Points on a hilly landscape, in no order, each with its height.
From any point a ball rolls to the lowest of the 2 points nearest to it. It stops when none of these is lower. Distance is the straight distance between rows; heights are no part of it.
Z587: [ -1   5   3  12   3 -14   4  -5  -6   8 -14 -12  -4  22  -1  11  -9   2
   2  -7   5 -15   3  -2 -17  19 -21 -12  -2  17 -11  11   6 -10  -6   3
   6  23 -10 -11   9 -10  -2  -4 -34  -6]  (h 531)
Z73: [ -3   4   1  12  -7   7 -14  -2 -11  12  16 -18  -1  11   1   5   4  19
  17  -2 -10  -5  25  14  10  -4  14   1  -7  -5 -13   0  -8  -1  13 -14
  -2 -12   8   0  24  15  12 -22  -5   0]  (h 734)
Z937: [ -7 -12 -11  -9   1  -5  18  20  -7   8   1   8 -15  14  -5   2  -1 -12
   4  -4 -16   5  20  -7   9  17  -2   1  12   8   5   4   7  -3  -3  -5
   8   6 -14 -24   4  12   3  17  -3  -9]  (h 129)
Z403: [ -4  -5  21   5  -7  -4 -11  10  17 -17  19   7  16 -14  12  -1  -8   9
 -11   2   1  -9  -6  -3   4   5   5 -18   2  -7   9   3  -5 -18   3   4
 -14 -14   9  28 -18  11 -10   0   2  14]  (h 357)
Z463: [ -2 -18  22  -1  -8   0   3   6  -8 -17  18   2  17 -22 -12  -5 -11 -18
  -4   2   6 -11 -21  -1 -12   1   9 -13   2 -22 -12  10 -16 -17  -1   1
  -7  19  -2   3  17  -9   3  -9   5  -5]  (h 617)
Z682: [  3   4   4  12  -1   3  -9   2  -9   3  -1  -3   3  12   7   7  -5  12
  16  -7 -12   0  20   3  14  -6  -2  -5  -3  11   2   3   2  -1   5 -10
   7  -6   9   3  16  11  18 -10  -5   9]  (h 735)
Z744: [ -2   2  -4  -2   7  -6   2   6 -21   1 -11   6 -17   2  11  -8   5 -17
  17 -12  -4  -8  16 -10  21  12  -5 -10   8  21  15  -7  13   1  -8   3
   5   6  -3   5  13   5   8   6  -4   1]  (h 79)
Z620: [-15  -3  11   0 -14 -15  -2  22   1 -16  13  -4   7 -13   6   3  -6   1
  17   6  11 -12  11  -9   4   7   8 -27   9   6   8   4  -6 -16   2  -9
 -12 -13   0   5   7   5 -10 -14   0   2]  (h 516)
Z177: [-11 -10   8  -3  -1 -10   5  18   3  -4  13  -8 -14  10  -5   3   1  -4
 -17   6  -3 -10  -7  -8  -9  20  -8  -5   0   0   1   4   1 -17  -5   7
  -8  15  -5  -2 -11   4 -19  11 -18  -2]  (h 432)
Z813: [  5  -8 -19   4   6  -6   4   5   7   0 -12   1   9   5  -9   2  -6  21
  -1   1   4   1   3   1   3  -9   5   7  -8   4 -20  -4   2  -1   7  -5
  -2 -14  -7 -15  -5   3   2  -6   5  -5]  (h 411)
Z332: [ 12  10 -10  -9   9  11  13   1 -11  27  -8  18  -5  -2  -6  -1  -1 -21
 -13   9 -12  -5 -13  -8  -9   0  -1  10  18  -1   6   9   3  11  -2  -2
   5  19  -4  -1  -4  -7  -7  12  23  -9]  (h 279)
Z300: [ -2   8  15  12   7  -4 -13 -13  -4 -14 -16   2  -4 -15  17 -11   8  -8
   2 -11  -5 -10 -16  -2   0  13 -10 -16   1   8  18  -3   2   7 -10  11
  -1   4  12  29  -7  -7  -4   7 -11   9]  (h 442)
Z562: [ 21  21 -14  10  13  23  -1 -14   0  26 -12  12  -1   7   7   9   0   5
  -9  -5 -10   4   8   6   5  -3  -1   6   3  15   9   7   6  15   4   0
   6  -2  -6  -6 -15  -5   1  18  12  -8]  (h 128)
Z306: [  4  15  -2  -3  -9   0   0  -1   7   5  -1  -1  13  10  -4   8  -7   4
  17   8   9  -2  12   2  -2  -1   0   0  10  -5   0  -1   1   8  -3  -9
  -1  -8   0 -14   0   0  10 -17   2  -7]  (h 373)
Z842: [ -7 -21 -23   3   3   4  -2  22  -7   3   9 -12 -17  -9   6  -9  11  25
  -8 -15  -3 -12  14  -1  11   2  19  -2 -16  12  -4  -6  -8 -23  13   7
 -11 -16  -9   7   8  -3  -7   7   5  -5]  (h 457)
Z718: [ -8   3  18  10   8  -1 -17  -8  -8  -9   1  -8 -14 -16  16 -18  19   1
  -6 -21 -14 -10 -14  11   0   9  -3 -15  -4  -2  22   0   2  -1  -6  12
  -1  -3  13  46  -2   4  -5  14 -15  14]  (h 415)
Z927: [ -9 -16 -10 -11 -11   6  -6   5  -2  -2   7  -6 -12 -18  -4 -12  13  15
  -6   1   9  -1  -2   7   5 -17  18   7 -11  -7  -2 -14  -9  -4   8   6
  -7 -16   5   8   9  -6  -2  -7  20   2]  (h 396)
Z542: [ 10 -14 -19  28  16  -3  -3  -2 -11  -6 -11   0  11 -10  15  -9   3   4
 -21 -19 -12  -6  -7  -5  15  -1  -3  -8 -22  21 -10   3  -7 -17   8  10
  -3  -6  -8  11  -7   5  -1  21  -8   9]  (h 698)
Z412: [  5   1   4   0  -8   4   4  11 -12  18   3   5  -1  12   0  12 -10  -4
   2  -3  -9 -12  17   0   1  10   2 -12  14  -1   8  15   2  -6   5 -11
   6  13 -14 -21   2   9   4   7   3 -13]  (h 33)
Z655: [-18   9   0 -14  -4  -6   4  -5  -9 -15  -7   2 -21  -6   3  -9  20 -30
   8  -1  17  14   4   6  11   5 -10   5   1  -2  16 -15  12  15 -17  -5
   7   4  -2 -21  -2  -9   4  -5   1   5]  (h 166)
Z727: [ -3  15   2   0  10  -2  -3   0   6   5  -7 -21   1  25   6  10  -8  22
   8  10 -10 -10   2   2 -20   8 -13   1   6  15   6   3   3   0  -6  -2
 -11   1  13  18  -9   0 -10  -5 -17  -1]  (h 496)
Z848: [ -7 -20 -23 -11   6   0  14   8 -11  14  -9   4 -27   8 -13  -5   4  -7
  -8 -11   2  10  12  -9   9   7   4  13   0   0 -11  -6   3  -4   0  -3
  10   9 -16 -31  10   3   0  17   4  -5]  (h 202)
Z549: [  6  17   3  12  11  16 -17 -13  -2  17   3 -26 -13   8  13   0  15  14
  -4 -13 -12 -16   8  21  -4   8  -2  -2   3   4   5   3  -3   4   0   8
 -11  -6  11  18  -3  -2   2   7 -13  -1]  (h 348)
Z854: [ -2   1  10   2   5   3  -9  -1  18   5  11 -18   0  25  12  12  -4  22
  -5  10 -20  -2   2  -1 -16  11  -9   2  -1   1   6   1   1  -3  -5   9
 -12  -6   8  25 -17   9  -8  10 -17   8]  (h 478)
Z734: [-10 -15  20   5  -7  -3  -4   3   9 -17  23 -16   1  11   3   9  -8  -6
  -7   4  -2   2   3   0 -10  18 -15 -11  -4  -7   0   6   4 -14 -10   6
  -3   9   4   7  -9  14  -8   5 -24  12]  (h 407)
Z814: [-10  -7   3 -13  -3 -12   8  18  10 -19  -4  24  19  -9 -11  -8 -17   3
   8  20  -1   6 -12 -22  -6  -2  11   5   4   9  13  -4   1   3   4   1
   2 -11  10  19  -8   4  -3  -5  20  11]  (h 261)
Z315: [-15  15  -6   4  -2  -1   1   0 -11  -2  -9  -2 -18  -3   9   3  14 -24
   9  -9  13   2  18   1  20  11  -4  -8   5  16  11  -7  10   7 -15  -6
   7  -8  -6 -12  -1  -8   4   4 -11   3]  (h 104)
Z351: [  1  -6 -23   1  -5  -3   9   2   3   9  -4   0   7   9 -17   2   2  22
   4 -10  12  -5  10   0   6  -2   6   3   0   2 -18   5  -3 -15   8 -21
   0 -13 -19 -27   7   2   4  -6   6 -17]  (h 438)
Z768: [ -4   6  -8   0  -5   4   0   1  -9  21   7 -11  -4   0 -12   3   6  11
  12  -5  10 -13  17  12   2  -8  12   0   5  -9 -14   3  -6  -7   6 -13
  -2 -11 -10 -22  25  -8   3 -14   6 -16]  (h 466)
Z933: [  7  10   3   0   1  12  -3 -12 -12  10   4  -8   0 -22  -5 -10  19  -3
  -2 -10   6 -17  -7  12  -6 -13   7  -2  -1 -12  -4   6 -11  -4  -3   1
  -9  -3  -1   2  15 -23   2  -7  16 -12]  (h 517)
Z518: [  6  16   5  -7  -2   7   9   5  11  -2   1  20  17 -14  -4  -1  -4  -6
  -2  17   5   5 -14  -2  -6 -12   5   6   9  -5  18  -4   1   7  -3  -1
  -8 -14   6   9 -15  -9  -6   3  32   2]  (h 143)
Z118: [ -9  -2   4  -8   7 -23  14  10   2 -13 -11  -6   0   9  -9  -8 -14   7
  17  10   5 -11  -9 -27 -20   7  -5  -6  10  10  -7   5  -4  -1 -10  -2
 -10  19  -3  -6   9 -10  -6 -19 -22  -8]  (h 532)
Z803: [-21  -2   1 -14  -8 -16  11   2  -2 -23  -7  -2 -13 -13  -3 -12  17 -14
   7   1  21  10  -5  -6   5   2  -3   6   0  -2   5 -15  10   7  -6   2
  -6  -7   3 -11   1  -9  -3 -14   5  -2]  (h 135)
Z449: [ 17  21  -6  -7   7  22   5 -12   1  27  -8   9  -4   2   2   4   1 -20
 -14   7  -4   3   2   9  -4  -1  -6  12   9   1  10   6  14  20  -8   3
   3   1  -1 -10 -24  -5  -1  15  17  -8]  (h 204)
Z807: [-21  -9   4   1  -3  -6  -7  20  -2 -12  16  -8  -7 -13   9  -9   3  12
   3  -4   7 -27  12  -7  12   7  18 -25  -2   9   4  -5  -7 -25   9  -1
 -14 -17  -1  21  12  -2 -11  -6   2   1]  (h 498)
Z131: [ -2   6  -5  -1   5  -5  -3  -4 -18  14 -16   1 -16  11   9   1   1 -11
  16  -7 -13  -6   6  -8  10   3  -3   3   6  15  13  -4  10  20  -9   5
   7  17   8  12  20   3   2   2 -14   6]  (h 149)
Z687: [ -2   3  -5  -8 -13  -7  10   0 -10  -8 -14  27   5  -7   6  -2  -7 -22
  19   1  10  18   8 -21  26  -8   2   5   4   6  10  -6  13  23   0  -7
  17  -2   5 -13  10  14  14 -11  15  11]  (h 211)
Z798: [  6  18   1   3  -4   0  -5  -4   3  -7  -5   5  19  -2   2   6  -6   6
  19   6  13   8   4  -2   8 -21   2   3  -5   4   2  -2  -1  14  -1  -8
   0 -15  14   8   3   2  12 -23  11   8]  (h 342)
Z203: [  1   2  -9  12   4   6 -17  -7  -4  22  -4 -22 -13  16  -1   2   9  29
  15 -12 -13  -1  10  17  -9 -12   9  12 -11   2 -23  -1  -8   0  11 -10
  -2   0   7  -3  22   3   8 -13 -15  -2]  (h 725)
Z70: [-12  -6  -4 -19  -6  -6  12  21  14   2   1   7  10   4 -15  -2 -13  15
  28  21  -4  -1  18 -17  -6  -9  16   7  15  -4   6  -4   0   6   4 -11
  -9 -12   4  -4   9  13  -3 -15  13  -8]  (h 354)
Z266: [ 19 -12   9  23   5   2  -7 -21  -8 -13   2  11  13 -25  10  -2  -3 -10
 -21 -17 -11  -4 -12  12   2   4   0 -18 -12  -8 -10  15  -7 -16  10  12
   9   8  -7  12  -5   3   6  15  -5   1]  (h 666)
Z21: [ -1  -5   6 -10  -8  -8  15   7  -2  -6  -6  22   9   8  -2   6 -19 -25
  12   7   3  16   6 -20  10   2  -2   5  15   1   9   4   8   9   3  -9
  19  10  -3 -12  -2   9   5  -1   3   2]  (h 138)
Z6: [-15   9  11   2  -9 -12   4   6  14 -19   5  -2   8   2  -1   8  -1  -3
  15   4  25   2   7  -5   2   8  -6 -20  10   1  10   3   7 -13  -5 -11
 -10 -16  -2 -11  -9  -3  -5 -20  -4   0]  (h 523)
Z767: [ 11  -2  12  11   3   0  -8   1  26 -19   5  23  19 -15  12   2  -8  -8
 -20   2   2   7 -12   1  -2   8  -2 -10   4   5  12  -1  -4 -11   2   7
  -2 -13   6  19 -32   2  -7   9   9  11]  (h 316)
Z342: [ -4  -6  10 -16  -7  -3  12  22  -8   4   8  15   3  -5  -6  -2 -10 -20
  -1   3  -4 -12   2 -10 -12   2  10  -6  16  -2   8  15  -2  -5   6  -9
   1   9  -9 -11   5   3   1  -1  12 -11]  (h 134)
Z461: [  9   7  -8   1   6  -2   1  -2 -16  12 -11  12   0   8  -2  -1 -12   0
  10   3  -7  -5   4 -12   3 -12   0   9   3  19   1   4   1  22  -2  -4
   7  18   7   6  28   1   7  -7  -2   2]  (h 215)
Z78: [  4  -7   9 -13  -5   7   9   4  -6  10   6   5 -12  23  -7  13 -21 -19
  -9  10 -16  12   6   0 -11   4  -4  15   1 -19  -4   9   5   3   4  -5
  21  28  -5 -18  -1  13   1  20 -14  -4]  (h 213)
Z674: [  3  15  14  -4   4   3   0  -6   0   7   4  -9  -5  -9   0  -7  11  -4
  -4   4   2 -12 -13   7 -17  -4   3  -4   8 -13  11   4  -1   8  -4   7
 -13   6   9   8  -1 -15  -7  -2   2  -3]  (h 540)
Z649: [  3  18   1  13   3 -10  -4  -9  -1  -7 -14   8   4  -6  14  -5   2  -8
   4  -3  -2 -12  -8  -7   6   8 -11 -15  10  27  20   0  12   2 -11  -1
  -7   1   4   9  -7 -13  -5   0  -2   6]  (h 468)
Z195: [ 16   4 -14   5   9   6   0 -16  -3  14 -21   8  -2  15  -2   5 -11   5
   0  -5   2  20  -7   5   4 -21  -3  12 -10   7 -13  -5   4  19   2   1
  18   9   4 -10   5   3  13  -1   1   2]  (h 328)
Z210: [ -5   3   7 -12  -1  -4  12   3   6 -15   0  10  -4 -20  -4  -8   4 -20
 -18   9  12  -3 -19  -5  -4  11  -8   2   6  -5  10  -5   2   0  -7   7
  -7   8  -7  -6 -14 -16  -9   1   7  -3]  (h 147)
Z147: [ -2 -14  -5   6   6   2  -1 -10  14  -4   0  -9   8  16  -9  13  -7  17
 -13   4   9   6  -4  13  -9   5  -9   9 -17  -4 -31  -4  -5 -15   3  -1
   4   2 -11 -17 -17   4  -5   6 -20   2]  (h 355)
Z468: [-16   5   9  -6  -9  -3  10  -3  12 -23   7 -15  -7 -16  -8  -2  12 -14
 -11  -1  27   0 -19   9  -8   5  -8  -6  -1 -17   8  -8  -2  -1 -13   5
 -11   4 -12 -17 -15 -24 -10  -7   4  -7]  (h 207)
Z800: [  9   4  -1   7   8  -1   5 -20   9  -8  -9  -2   8  -4   4   5   6 -12
 -15  -7   8   9 -15   4  -1  11 -19  -2  -3   8  -8   4   3  -6  -8   8
   4   4  -8 -11 -20 -11  -5   4 -15   0]  (h 418)
Z427: [  2   0   1 -17  -2  -2   9  11  21 -12  -3  28  21  -8  -2   4 -10  -4
  -6  24   1  16 -12 -13  -1  -9   5  10  10  -4  10  -5   3   4   2   2
  -2 -12   3   9 -26  12  -5   2  29  10]  (h 206)
Z921: [-16   3 -10   1  -7   2 -12   2 -10  -5  -1 -12 -17 -11   0 -15  18  10
  12  -4  10   1   7   9  18  -9  10   5  -9  -5  -6 -14   1   5   3  -1
  -4 -19   6   1  22 -13   4 -23  13   2]  (h 363)
Z976: [  9   0 -23  -6   6  -8  11 -10 -11   7 -30  24  -5   5 -17 -10 -11  -2
   7  -3   3  16  -4 -14   7 -24   1  23  -4   8 -17 -11   8  23  -3  -5
  20   9  -5 -17  15  -1   9   0   1  -4]  (h 337)
Z830: [ -1  24  -6  12   9  -6  -4  -1  10 -10 -15   2   4   4  21   1  12  -6
   3  -4   7  -2   5  -3  13  13 -14 -16   9  26  19  -3  14   6  -8 -12
  -5 -25   2   0 -20  -4  -4   1  -4   1]  (h 489)
Z951: [ -8 -14  -2   5   2   4 -10  21  -2   3  14 -14 -11  -1  11  -4   7  18
   2  -4 -11 -12  14  -2  11   4  16  -6  -3   5   6  -4  -6 -14   9   4
 -17 -20   3  21   6   9  -5   0  -2   3]  (h 479)
Z425: [ 16   3  -2  -1   6   4   6 -14  -4  12 -19  14  -5  22  -1  10 -17   0
  12   5  -6  14   7 -12  10 -11  -7  14  -2  13  -5   1   6  34   0   4
  24  21   3  -3  21  12   8   2 -13   6]  (h 274)
Z531: [-11   4   0 -18 -16  -3   9  14  12   0   4  -5   8  13 -18  14  -8  10
  18  21   2   4  24  -4 -15  -1  -2  14  16 -16   0   2   4  12   3 -19
  -1 -10  -3 -24  -4  13  -3 -19   4 -10]  (h 386)
Z87: [ 11 -11  26  10   0   2 -11 -15   0   4  15  -2  10 -13  -1   2  -3  -6
 -10  -5 -15  -6 -10  11 -12   4  -1  -7  -3 -19 -10  14 -10 -12   9   6
   4  17  -6  15   2   6   3   3  -7   3]  (h 649)
Z857: [-15  -9  -8  -9   0  -4   5  16   9   1  14 -15  -9  19  -1   7  -5  10
  -7   8 -12  -7   5  -4  -7  15   2   1   0   6   4  -6   3 -10  -1   3
  -9   2   3   9  -2   9  -9  13 -12   2]  (h 454)
Z459: [ 16  10 -14  17   2  -5  -4  -9 -11  12  -6   7   4   7  13   3  -4   6
   3 -14  -3  -3  10  -8  16  -5  -2  -9  -2  14  -3  10   7   2   3  -6
  13   4  -8  -7   4   6  10   7  -6   3]  (h 724)
Z513: [  4  16  -8   5  -2   0  -9 -17  -5  -1 -17   9   9   5   9   3   1   2
  26   1  13  19   5   3  17 -18  -2  10  -1  12   7  -7   7  32  -3  -5
   9 -10  17   2  16   0  14 -19  -1  12]  (h 308)
Z794: [  8  -4 -16  14   8   5  -7 -12   1   2   3   4   9 -17   1  -9  14  12
 -19 -13   3   0 -11  11   3 -12   9   8 -13  -3 -10  -3 -14  -1   9   8
  -3  -8  -6   7  -8  -6   2   7  16   1]  (h 699)
Z659: [ -1   9   0 -14   1   7   9  -2   3  20  -5  -7  -9  31  -2  12  -9 -13
   2  10 -20  13  12  -1 -15   7 -13  20   8 -10   1   3  12  25  -4  -6
  16  23   5 -16  -2  12   4  14 -13  -3]  (h 269)
Z702: [ 11   6 -15  18   6  10 -14 -12  -7  16  -5 -13   1  -1   2  -2  13  23
   0 -13  -3  -4  -1  21   7 -15  13   8 -13   1 -23   2  -9  -1  13  -2
  -4  -7  -1  -3   7  -6   8   5   0  -6]  (h 713)
Z148: [ 15   8 -15  15   9  -6   0 -19  -1  -5 -19   4  11  -7  -3  -7   3   1
 -11 -14   7   3 -17   0   0  -9  -9  -1  -8  12 -14   3  -2  -4   1  -6
   2   6  -8 -20  -1 -12   4   7 -10  -5]  (h 449)
Z981: [-11  17  -1   3   0 -16   3  -3  13 -20 -10  -3   4   0   9   5   9   4
  16   5  23  -6  -3  -5   2  10  -9 -22   5  19  10  -4   1  -3 -12  -3
 -13 -20   1   3 -15 -18 -11 -19 -10   4]  (h 508)
Z322: [  6   8  13  18   8   5 -20 -13  -8  10   2  -7  -1  -3  16  -3   7   8
  -4 -21 -18 -10   1  12   7   5  -3 -10  -6   5  10  13  -8   2   2  10
   2  -3   8  31  -4   5   3  11  -9   8]  (h 381)
Z474: [  3   1  -3   4  -9  15  -8  -5 -17  15  12 -17 -14 -14  -6  -7  13   7
  -4 -16   2 -13   8  20   9 -19  19   1  -6 -14 -11  -1 -10 -11   6  -9
   1  -9  -9  -8  31  -8   6 -10  13 -11]  (h 490)
Z721: [ -5 -10  -2 -15 -13  -1  11  -4  17 -24  -1  -9  -2 -11 -15   0   9  -5
 -14   8  28  19 -20   3  -7  -4  -7  11  -9 -15 -15 -15  -2  -3 -12  10
  -7   4  -2 -18  -8 -12   0  -9   2   4]  (h 259)
Z411: [ 15  -8  27   5  -8   3   6   4  -5   2  24   6  15  -9  -3   3 -19 -11
  -7   0 -16 -11 -14   0 -15  -3   6 -13   2 -22  -9  20 -16 -12   5  -1
   4  22   0   6  12   6   5   2   6  -4]  (h 633)
Z419: [ -7  -2  -8   0  -9   3 -15 -11   7  -7   8 -14  -8 -11  -4  -5  17   8
   8  -5  20  20   6  21  17 -14  -3   9 -16 -17 -15 -14   0   8  -3  -1
   1 -20   4 -10   2  -3  10 -17  11   3]  (h 330)
Z245: [ -1 -30   6  -2   3  -7  -6   6 -11 -14   9   8   0 -16  -2 -16  -1  -2
 -16  -9 -10 -10 -16  -5  -4   0  11  -5 -13  -1 -11   0 -18 -19   8  12
   1  14  -1  18  14   3  -4  16  -1   8]  (h 580)
Z885: [  1 -10  10  -9  -7  -8  -3   4  -5  -2   5  14   4   2  -2   2  -8  -9
  -1  10  -5  13  -6  -8   4  -1   1   8   0  -2   2   1   2   0   2  -4
   7  11   8  -2   4  10   5   1   3   7]  (h 50)
Z486: [  1 -25   1   4   4  -2   2   4  -5 -10   4   2  -5 -11   4 -13   9 -15
 -21 -11  -5  -8 -13   3   7  18  -1 -13  -6  -4  -3   2  -7 -24   1  10
   1  11 -12   2   1  -6  -7  17  -4   1]  (h 558)
Z565: [  8  -4  25   6   2   0   3  -3  17 -13   8   3  24   9   1  17 -19  -8
 -12  15 -10  10 -15   0 -18   5 -13  -4  10  -6   1   9  -2  -7  -4   2
   6  12   2   3 -28   7  -7   7  -4   5]  (h 220)
Z690: [ 19  -4 -17  19   9  -1   0  -2 -19  10  -7   3   7  -1   9   0   5   3
  -5 -18  -7 -12   2   1  14  -1   2 -13  -3  19  -9  14  -6 -14   6   4
  -1  -2 -13   2   8  -3   2  10  -2  -4]  (h 712)
Z695: [  8  22 -20  -2  12  19   3 -10  -3  31 -17  -1  -7  15  -2   8   7  14
   5  -4  -3   0  13  11  -3  -5   4   8   9   8   2  -1  10  20   1  -5
  -1 -15   3  -5 -11 -14   7   2  13 -16]  (h 203)
Z515: [  9   4  -9  -9   2   3   8  -2 -11  18 -16  16   1  -7 -12  -6  -2  -6
   9   3   2   3  -4 -12   2 -17   4  14   7   1  -4  -3  -1  19   0  -5
   3   8  -2  -9  21  -6   6 -12  15  -5]  (h 276)
Z259: [ 16  -2  -5  17   6   1 -11  -8  -1  -9   0  11  17 -20  11 -12   2   3
 -20 -17  -4   2 -11   5  12  -1   2 -11 -10   8  -7   5 -13 -15  15  11
   3 -12  -1  17 -10   3  -1  14   5   9]  (h 683)
Z478: [ -1   6   1   4   4 -18   0   7   7  -2  -9 -15   3  22  -4   8  -9  16
   7   9   2 -15  -1  -4 -19  15 -11  -5   5  10 -12   7   2 -11  -6  -8
  -8   5  -3  -1   0  -7 -11 -10 -21  -6]  (h 513)
Z995: [  1  16   6   1 -10   7  -2  -8  -7   3  -6  10  -2   5  13   9  -4 -13
  25   3   5  19  24   2  26 -12   3  -1   5   4  12  -5  14  27  -4  -7
  14  -6  10 -11  10  11  22 -12   6   7]  (h 267)
Z882: [-10  -9   3  -2  -8   6  -3 -17   5  -8  11 -15 -11   9  -2   2   8  -8
   1   1  13  21   8  17   6  -3 -10  10  -8 -23  -9  -9   3   7  -6  -1
   7  -2   1 -12  -4   4   7  -1  -8   9]  (h 292)
Z940: [ -2 -19  -2  -1  -2  10  -5   1   6  -1  23 -13 -16 -10  -8   1   8  -1
 -22 -10   0  -1  -2  12   0   9   2  -4 -10 -15  -9  -2  -5 -26   4  11
  -2   6 -12   2  -4   2  -4  19  -6   0]  (h 536)
Z343: [ 10  -2  19   9   2  -2  -4 -10  13 -18   6   6   9  -2  17   4  -7 -18
  -9   3 -10   4 -12   2  -4  14 -13 -17   4  -2  16   8  -1  -5  -5  13
   2   5   5  15 -27   7  -9  17  -7  13]  (h 270)
Z633: [-15   8   1  -8  -7  -7   3   3  11 -11  -2 -14  -7   2  -1  -1  11   8
   9  17  23  11  -2  -3  -4  -5  -1  10  -3 -14   6 -14   2  10  -3   5
 -11 -13  12   0  -4 -12  -6 -18   1   3]  (h 192)
Z757: [ -6  -7  -1   9   0   9 -11 -16   8   5  12 -19  -6  17  -3  11   6   7
  -5  -3   3  13  10  23  -5   6 -10  12 -17 -15 -18  -4   3  -7  -4   3
   7   4  -2 -13 -10  13   4   4 -18   5]  (h 324)
Z748: [  0   8  20 -10  -6   1   5  -1   9 -16  -4  11  10 -19  -2  -8   3 -14
   0  16   4   5 -28  -9 -15  -4  -5   6   4 -13  15  -9  -2  14  -9   8
  -9   0  10  15 -16 -19  -9  -4  17   4]  (h 61)
Z590: [ -3 -13 -16   1  -6  15  -7  -1  -9   8  16 -15 -20  -8  -7   0  15   6
 -12 -16   8   0   8  19   7  -5   9  -1 -14 -13 -20  -1  -9 -20   7   2
   2  -3 -16 -10  16   0   5   8   2  -4]  (h 514)
Z534: [-10   4  -9 -15  -5  -2   5  -3  15  -2  -1  -9  -7   1 -14   2   7   4
  -3  12  16  23  -9   5 -11 -13  -7  23 -12 -19  -3 -17  10  12  -8   1
   2 -10   6 -17 -11  -8  -1  -9   6   0]  (h 240)
Z375: [ -5 -20  10  -7  -5  -6   1  16  -5 -19  11   5   7 -19  -4 -12  -8  -7
  -2   8  -3  -8 -16 -11  -1   3  12 -13   3  -6   5   3  -8 -11   8   4
  -7   6  -5  17   7  -1  -7  -1  10   6]  (h 599)
Z712: [ -9 -19  -1 -18   1 -16  15  26   6 -12  -5  12  15  -6 -12 -17 -10   8
  13  12  -5  -4   1 -29  -7  -5  18   5   6  11   6  -2   2  -2   6 -10
  -5  -7   3   6  16   4  -7 -12   9  -6]  (h 313)
Z739: [  8   1  -3   7  11  -6   1 -12  13  -6  -5  -6  13  14  -3   7  -6   6
 -11   5  -1   3 -16   2 -15   3  -9   5 -12   9 -12   4   2  -5  -1  12
   3   4   3   1 -14   0  -5   9 -20   4]  (h 388)
Z430: [  8  19  -9  -3   3  14  -6   1  -8  36  -1 -11  -4   7  -6  -2   7  20
   7   2  -9 -11  11  12  -9  -7  10   8   7  -3   5  -5   0  17   6  -4
 -10  -2   3   6   8  -7   1  -5  12 -14]  (h 262)
Z364: [  1   1   1 -26   1   0  19  19  -8  17  -2  18  -2   6 -10  -1  -3 -24
  -6  13 -16  -6  -5 -15 -11   3   3   4  17  -7  16   0   1   9   1  -1
   2  21  -4  -4  -1   5  -2  16  13  -9]  (h 214)
Z483: [ -9 -12  32   3  -6   3 -13   7  18 -21  25 -10   8  -4   2   6  -5  16
  -3   7   8   2   0   5  -6   6  -2 -11  -2 -19   1   3  -9 -17  -1   4
 -13  -5   7  19 -15  14 -10  -6 -15  10]  (h 383)
Z282: [  8 -12  16  -2   3  -7   7  -1  18 -28   4   5  24  -5  -8  10 -18  -6
 -10  12   8  10 -27  -9 -12   4 -14   2  -4  -5 -12   4  -6 -10  -5   6
   3   7   4  -3 -16  -5   3  -3  -2   1]  (h 268)
Z533: [  1   8 -11 -18   1  10   1   7  -2  24  -3  -6 -12  30 -10   6  -5   9
  19   7 -15   6  20  -5 -11  -7   3  20   9  -4   4  -3   8  22   2  -9
   2   8   7 -12  10  16   4   1  -8 -12]  (h 315)
Z316: [ -5 -23 -22  -5   3   1  -1  13 -10  -3   1   7 -15 -19   3 -14  15   7
 -10 -11   1  -2   0  -4  14  -3  14   5 -18   2   1 -13  -7 -16   8   8
  -8 -13  -5   7   9  -6  -2  11  24  -1]  (h 429)
Z636: [ 11  -1  17  -3  -8   2   3  -5   1   4  14  11  10   5   1   8 -22 -18
  -9  12  -8  15  -2  -1  -9  -3  -9   6   2 -16  -4  11  -2   3   3   4
  24  27   0  -8  -3  12   8   4   2   0]  (h 142)
Z874: [  3  10   4  -3   7  25 -13  -4   4  32  11 -14 -12   7   6  -1  12  18
  -6  -2 -24 -10   6  18  -9  -2   9   9   0 -11   7   0  -2   8   7   9
 -10  -6  10  21  -9   1  -4  11   5  -6]  (h 312)

Where does a ball stop that starts at each point below?
Z531 | Z748
Z266 | Z885
Z6 | Z562
Z478 | Z565
Z813 | Z885
Z620 | Z882
